A landscape with many valleys, sampled at points; each row gives a point and its height.
A ball rolls from a point to the lowest of its 2 nearest points, and stops where none of them is lower. Distance is the straight distance between rows; heights are no part of it.
Gefiv: [ 65  50 146  95 151 108 141 122 106 196 118  95 123 104 124 121  81 127
 126 113 123  71  88 152 117 165]  height 619
Zime: [117 105 119 139 189 112 114 139 170 166 177 115 103 156 117 128 146 163
 162 133 180 111 109 120  96 152]  height 812
vir: [ 86  98 142 117  95 122 133 142 155 107  65 116 109 111 133 109  78 137
 131 124 123 151 114 159 120  82]  height 234
vokun: [118 169 143 143 158 142 114 134 125 161 206 137 146 145 109 165 166 152
 125 152 150  90 134 116 145 140]  height 326
nusa: [170 125 161  89 122 164 148  64 160  86 159 185  97 195  88 106 159  97
 179 133 151 166 148 106 138 150]  height 625
rel: [180 162 121  77  75 114 111 128 110 101 158 139 102 157 127 130 117 175
 150 144  86  96 126 119 151 169]  height 578
vume: [115 124 127 182 116 138 134 141  99  96  72 107 154  87 177 162 180 112
  68 194 119  93 140 116 139 151]  height 497
lupi: [ 90  94 155 132 155 147 109 136 185 155 147 144 153 164 101  69  99 159
 158 110 156 149 105 126 133 119]  height 417
vezu: [174 143 141 158  75 101 117 158 104  63  66 131 142  93 141 154 105 132
 101 125  83 152 135  97 114  99]  height 189
rire: [157 109 143  96  69 156 151  83 137  63  82 108  89 157  82 124 106  65
 142  84 122 158 170 135 116 143]  height 800
Bodi: [135 176 141 146 115 131 118 173 142 114 110 136  97  94 157 133 106 143
 132 125 120 160 126 137 119  88]  height 329
Kofu: [152 125  93 102 183 108  80 167  88 168 169  90  86 110 175 164 130 146
 153 149 132 102 100 114 109 178]  height 512
mume: [121 177 149 198 173 110  98 124 162 127 127 164 141 129 150 122 130 120
 125 124 137 186 124  91 126  85]  height 432
lusen: [136 159 141 157  96 124 147  74 117  71 118 179 180 165  62 117 126 103
 101  84 144 181 141  92 100  90]  height 766
Duru: [129 104  78 154 167 133  99 146 113 183 143  86  94  65 133 168 111 109
 160 122 149 130  99 108  47 111]  height 714
tibu: [110 138  98 157 130 119 144 123  90 156 130  68 102 110 110 182 149 141
 121 123 128  55 130 148 121 139]  height 821
Verar: [134  50 149  27 116 107 151  59  64 111 109 149 113 156 113  84 104 137
 170  94  94 156 133 169 164 153]  height 794
Nizo: [ 85 135 142 189 158 118  92 156 174 134 116 136 100  66 154 136  72 117
 147 135 140 208 108  91  98 100]  height 419
tased: [ 92 125 136 130 153 179 174 117 158 138 132 107 128 148 122 106 148 105
 146 120 176 117 152 142 102 112]  height 568
viso: [107  87 140 176 158 134 145 149 196 100  70 135 141 117 160 110 132 121
 102 149 166 166 132 129 131 115]  height 369
Pov: [ 77 178 139 195 140 119 140 143 137 124 127 172 174 105 147 145 173 116
  63 192 137 153 134  96 165 125]  height 338
Fuzez: [ 82 119 153 125 119 153 171 128 172 133 105 139 119 149 116  84 137  99
 142 131 134 170 156 134 118 100]  height 535
Mabu: [154 126 149 168 122 104 128 147 175  84  81 154 157 116 161  98  99 144
  88 137 138 187 125  97 133 110]  height 426
Zuv: [181 133 117 104  54 134 156  95 118  72  84 122 125 156  90 134 129  83
  86 110  89 121 140 114 129  96]  height 479
givi: [125 117 128  83 142 155 144 132  97 135 116 120 117 124 142 143 149  94
 131 123 117  72 153 192 164 140]  height 665
Laf: [123 146 105 138 146  96  80 148  87 148 108 121 141  67 171 184 129 101
 134 135 105 115 150 159 129  93]  height 699
puli: [114 108 152 101 139 131 121  76 175 109 155 164 137 188  76  74 109 156
 158 119 169 148 106 115 153 142]  height 415
tutos: [185 102 147 108 108 106 118 105 162 116 165 159 111 190 100  83 122 194
 145 131 138 158 100  95 150 143]  height 307
fidus: [140 199 133 181  84 120 110 132 145 104 142 189 165 122 110 152 148 106
  85 135  89 169 140  70 154  84]  height 379
Vor: [161 156 114 124 142 126  84 130 170 139 164 154  92 147 107 113  89 144
 163 109 120 154  99  96 112 117]  height 414
sipas: [ 95  99 130 131 175 157 187 103 130 151 172 120 148 178  68 120 169 152
 137 119 192 106 127 107  82 160]  height 322
Nit: [138  76 119  93 189  86 109 118  42 176 146 115 111 104 165 150 116 158
 127  98 111 100 112 147 135 175]  height 581
tilu: [124 198 129 149 114 125 127 114 148 115 148 152 140 150  97  80 115 156
 158 106 126 148 145 114 132 105]  height 682
dep: [135 130 128  84 125 164 160  76 178  98 122 146  98 174 106  87 129  75
 183 133 177 162 140 137 148 135]  height 692
bebo: [190 114 143  78  83 111 150 141  84 104 139 140 107 159 155 120 138 197
 149 170 110 136 130 121 158 184]  height 530
Tovu: [164 190 113 146 102 128  79 159 126 159 185 128  96 111 140 145 131 115
 160 141  87 125 126 114 148 108]  height 627
levop: [209 111 141 100  84 127 131 157 130 135 151 116 115 171  58 148 102 158
 113  88 137 133 117  94  80 101]  height 128
Dof: [203 101 137  81  69 109 124 130 118 120 133 116  93 178  87 103 109 180
 151 108 115 151 103 105 111 144]  height 219
lod: [147 163 134  81 116 147 149  94 162 113 156 163 134 186 101 112 165 107
 132 136 119 136 152 127 156 122]  height 517
gipa: [158 149 154 169  69 121 139 137 155 108 117 140 145 147  97 114 127 120
 109  87  96 164 133  85  91  81]  height 347
Mev: [153  84 131  70 147  76 104  96  64 139  95 162 114 154 159  85  89 164
 139 122  89 131 108 160 164 203]  height 782
nuv: [ 91 199 111 170 153 141 109 141 137 148 180 122 149 107 127 162 165 115
 128 151 126 130 133 113 136  98]  height 72
padov: [169 143 111 117 107 110  99 152 170 131 129 134 117 133  74 119  49 132
 138  99 116 173 118 101 112  80]  height 352
barap: [ 95 100 164 122 124  83 114 121  98 106  46 123 126  98 147 110  64 123
 106 100 105 164 125 171 136 102]  height 163
dut: [105  77 139  73 172 124 152  87  78 139 102 118 123 123 125 136 136 115
 150 107 129  87 138 199 120 137]  height 701
Zubi: [166 105 130  60  98 116 133  72  57  95 115 141  98 168 111 106 115 119
 158  91  97 109 155 154 159 149]  height 769
dizef: [188  75 107  71  74 168 157  82 131  88 108 126  87 158  92 105 116 109
 184 104 152 149 144 127 112 159]  height 774
Guful: [126 121 115  96 171 105  85 146  70 172 133  77 120  98 150 148 113 145
 159 118 142 102 124 153 110 139]  height 551
fumuf: [ 88 110  97 150 147 173 166 137 121 133  99  87 125 124 145 121 151 115
 120 130 147  94 146 172 105 129]  height 624
fidu: [ 93 129  93 162 126 107 132 122  65 136 119  96 172  58 148 175 150 100
  79 127 100  72 127 154 141 117]  height 764
reg: [ 93 150  94 160 143 139 118 158 142 140 111  97 119 121 156 109 131 126
 124 137 164 131 119 147  97 123]  height 661
vobad: [147 117 134 160 116 117 102 147 116 102  83 130 114  71 184 147  86 140
 109 128 100 183 138 139 131  98]  height 259
fepar: [180 158 130 128  99 151 117 118 141 122 148 146 136 193  71 124 134 140
 118  79 119 161 124 106  99  91]  height 253
dalet: [156  86 126 102 147 117 149 143  93 119 154 111 118 140 169 143 165 158
 106 168 124  37 133 134 135 202]  height 515
Soke: [ 59 129 127 177 180 143 157 133 172 178 135 112 147  95 112 110 106 129
  91 111 176 147 109 104  82 113]  height 275
bop: [125 137 133 115 164 151 146 101 140 132 177 145 127 194 134 116 200 144
 141 174 155 110 118 113 161 178]  height 316
riv: [ 82 148  91 183 109 140 145 138 113 121 128  68 163  95 129 183 167 110
  92 136 138  78 127 123 115 113]  height 790
rer: [ 98 130 125 195 124 134 139 129 136 111 127 117 195  82 133 159 179  80
  68 188 136 112 143 103 150 150]  height 439
guga: [105 178 156 159 140 100 124  92 136 102 126 174 171 162 101  82 120 134
 120  74 112 200 139 103 122  82]  height 728
voma: [132 157 123 165  74 118 122 153 127  87  76 131 176  91 159 162 135 119
  79 180  96 141 150 118 182 104]  height 201
Tik: [102  94  79 123 156 121 124 145 131 162 131  72 100 100 112 156 129 154
 126 110 145  72  97 145  72 144]  height 843
Fud: [154  88 151  56 137  94 141 113  75 130 110 147 114 146 168 100 147 142
 142 144 122 102 138 168 171 196]  height 765
vos: [107 110 134 201 149 134 177 123 157 108  99 105 152 111 121 172 164 110
  60 141 166 138 146 113  85 120]  height 383
Ralu: [154 135 138 137  75 128 161 126 155  85  65 138 113 143 126 121 117 106
  89 113 111 163 162 120 120  90]  height 416
pagek: [159  83 121  70 123 169 162 110 150  90 137 144 107 172 133  85 129 138
 182 142 166 146 136 145 144 180]  height 741
mula: [131  88 129 114 133 129  97 163 180 142 137 104 127 125 127 102  78 146
 170 109 142 128 107 141 128 118]  height 351
dov: [ 70  62 152 121 127 135 128 120 155 156  95 101 118 110 134 108  83 103
 137 121 166  91 100 166  99 138]  height 640
niti: [128  83 148  98 157 141 188 102 136 130 165 146  97 159 137 137 156 136
 146 168 203  96 116 146 103 190]  height 304
Pafa: [101 157 112 117 104 100 115 142  97 117 128 114 158  86 147 162 147 109
 131 151 101  65 143 169 170 109]  height 734
Pudi: [170 170 142 110  74 149 129 101 127 136 172 179 141 188  71 111 157 124
 125 118  75 129 132  84 129 107]  height 381
Zed: [151 168 107 103 120 139  82 151 140 168 201 123 100 125 134 148 151 139
 142 171  86  95  99 119 179 161]  height 674
suv: [136 162 119 179 156 125 122 157 134 105 119 144 133  65 171 170 152 124
  66 190 121 159 127 104 132 140]  height 202
zoraf: [109 124 118 169 202 125  97 138 139 206 188 135 135 137  92 151 153 164
 146 105 163 121 127  91  80 130]  height 781
moreb: [123 160 110 168 109 130  80 172 112 117 114 116 155  50 186 170 146 110
  82 206 105 133 113  97 180 123]  height 59
Somet: [160  91 102  81 163 113 125 124  52 160 153 109 134 109 147 158 153 157
 114 125 105  46 133 158 141 192]  height 560
vez: [150 196 132 109  93 113 114 131 130 130 174 139 134 173 118 113 120 160
 165 146 116 135 113 111 160 144]  height 628
zatol: [111 153 125 142 162 164 142 133 134 139 156 136 146 154 102 142 189 137
 119 116 170 114 157 144 135 108]  height 472
Nekun: [122 120 133 114 152 151 163 119 119 132 174 118 105 133 122 150 164 153
 136 148 159  47 134 159 123 173]  height 433
fezab: [129  99 136  66 156 120 139  69  35 111 123 128 122 151 151 123 148 125
 168 116  95  86 147 190 169 174]  height 735
kepe: [105 194 142 166  59 156 114 124 135 140 173 185 179 138  91 110 139 106
 115 130  85 147 144  96 190 104]  height 490
zirut: [151 187 135 121  98 153 170  97 159  93 119 167 142 171 106 101 151  60
 124 129 128 177 156 102 149  86]  height 613
gigu: [123 163 121 151 110 144 144 122 152  95  97 131 130 137 146 113 148  77
  93 145 112 130 151 153 154 102]  height 488
Sebi: [ 70  63 142 110 156  94  96 132  92 142  90 101 141  83 155 113  61 147
 140  93 104 140 119 162 142  89]  height 221
lapeb: [129 123 126 121 109 104  84 142 145 143  78 103 130 117 125 104  48 142
 156 103 121 167 115 129 124  85]  height 296
Pom: [124 178 134 142  54 145  99 147 147 157 176 146 132 109 115 131 143 113
 130 142  92 104 133 120 184 104]  height 573
meken: [ 92  53 131  72 188 102 102 119  85 189 131 113 100  96 157 105  79 161
 147  94 110 103  97 152 108 170]  height 601
fifu: [115 174 123 165 188 132  76 137 160 155 150 163 118 124 122 111 110 125
 168  97 134 165 114 114 106  97]  height 478
duz: [103 151 130 161 149 137 165 146 154  98 106 114 144 111 147 165 172 100
  78 162 144 114 144 167 130  95]  height 480
vodi: [137 125 143 100 111 145 143 139 145 116 103 132 130 159 122  96 120 112
 166 101 116 139 144 151 129 131]  height 470
pufu: [146 173 130 120  95 116  76 160 102 136 123 130 117  83 162 160 119  97
 157 116  52 129 140 136 143  87]  height 667
mur: [ 81 110  96 170 172 131 110 158 142 159  94  87 101  66 153 149 107 124
 120 124 140 143 103 124  74 100]  height 691
keb: [111 108 141 202 161 121 136 169 153 112  90 118 135  76 163 155 134 138
  66 158 153 145 132 113 117 147]  height 297
febop: [ 80  64 103 145 131 143 162 135 154 128  90  79 142  94 107 148  94 119
 111 110 194 106 113 136  77 135]  height 666
Saz: [158 130 132  94 113 122 134 135 129 110 162 142 124 182 162 123 180 167
 128 209 118 134 122 109 170 197]  height 461
rezo: [144 113 136  74 124 129 118 151 131 130 124 116 115 157 137 106  97 160
 163 117 130  98 119 167 134 166]  height 411
beb: [144 101 127 111 179 137 164 130 143 153 191 152 142 172 120 130 184 159
  96 171 180 102 113 115 117 190]  height 81
rin: [ 73  88 104 134 152 104 152 131  89 151 100  92 150  82 130 146  70 115
 108  89 150 103 130 151  73 138]  height 689
sogus: [112 129 136  90 101 144 147 105  78 100  95 146 130  96 147 129 143  81
 119 124  80 104 168 180 182 115]  height 621
madaz: [190 153 126 101  53 124 130 133 109 109  97 111 120 145 132 122 116 106
 121  90  90 108 136 145 148 100]  height 526
dipoz: [171 123 122 101 159 103 104 162 129 142 153 118 106 133 158 108 133 172
 162 146 117 109 107 120 134 182]  height 465
Rane: [135 158 116  81  61 115 112 115  76 128 112 132 133 115 131 117 134 101
 129 109  47  92 130 169 169  82]  height 572
Getu: [ 88 141 135 197 196 125 113 146 158 148 121 128 153  98 158 125  99 119
  98 124 165 200 111  80 101 110]  height 362
nef: [ 76  88 137 168 149 166 170 128 150 182 157  92 144 137  87 121 120 144
 120 102 186 127 113 110  60 133]  height 157
Fon: [119 125  89 163 196 149 106 130 151 172 174 128 107  88 130 151 138 137
 159 121 189 132 108 105  58  97]  height 745
nugad: [166 178 127 160  40 121 131 141 137  88 117 139 163 114 117 138 115  95
 100 125  73 138 133  83 138  85]  height 278

Where does a ball stop that starts at each point below?
Zime: rezo
dov: beb
rin: beb
tilu: beb
riv: nugad
zoraf: rezo
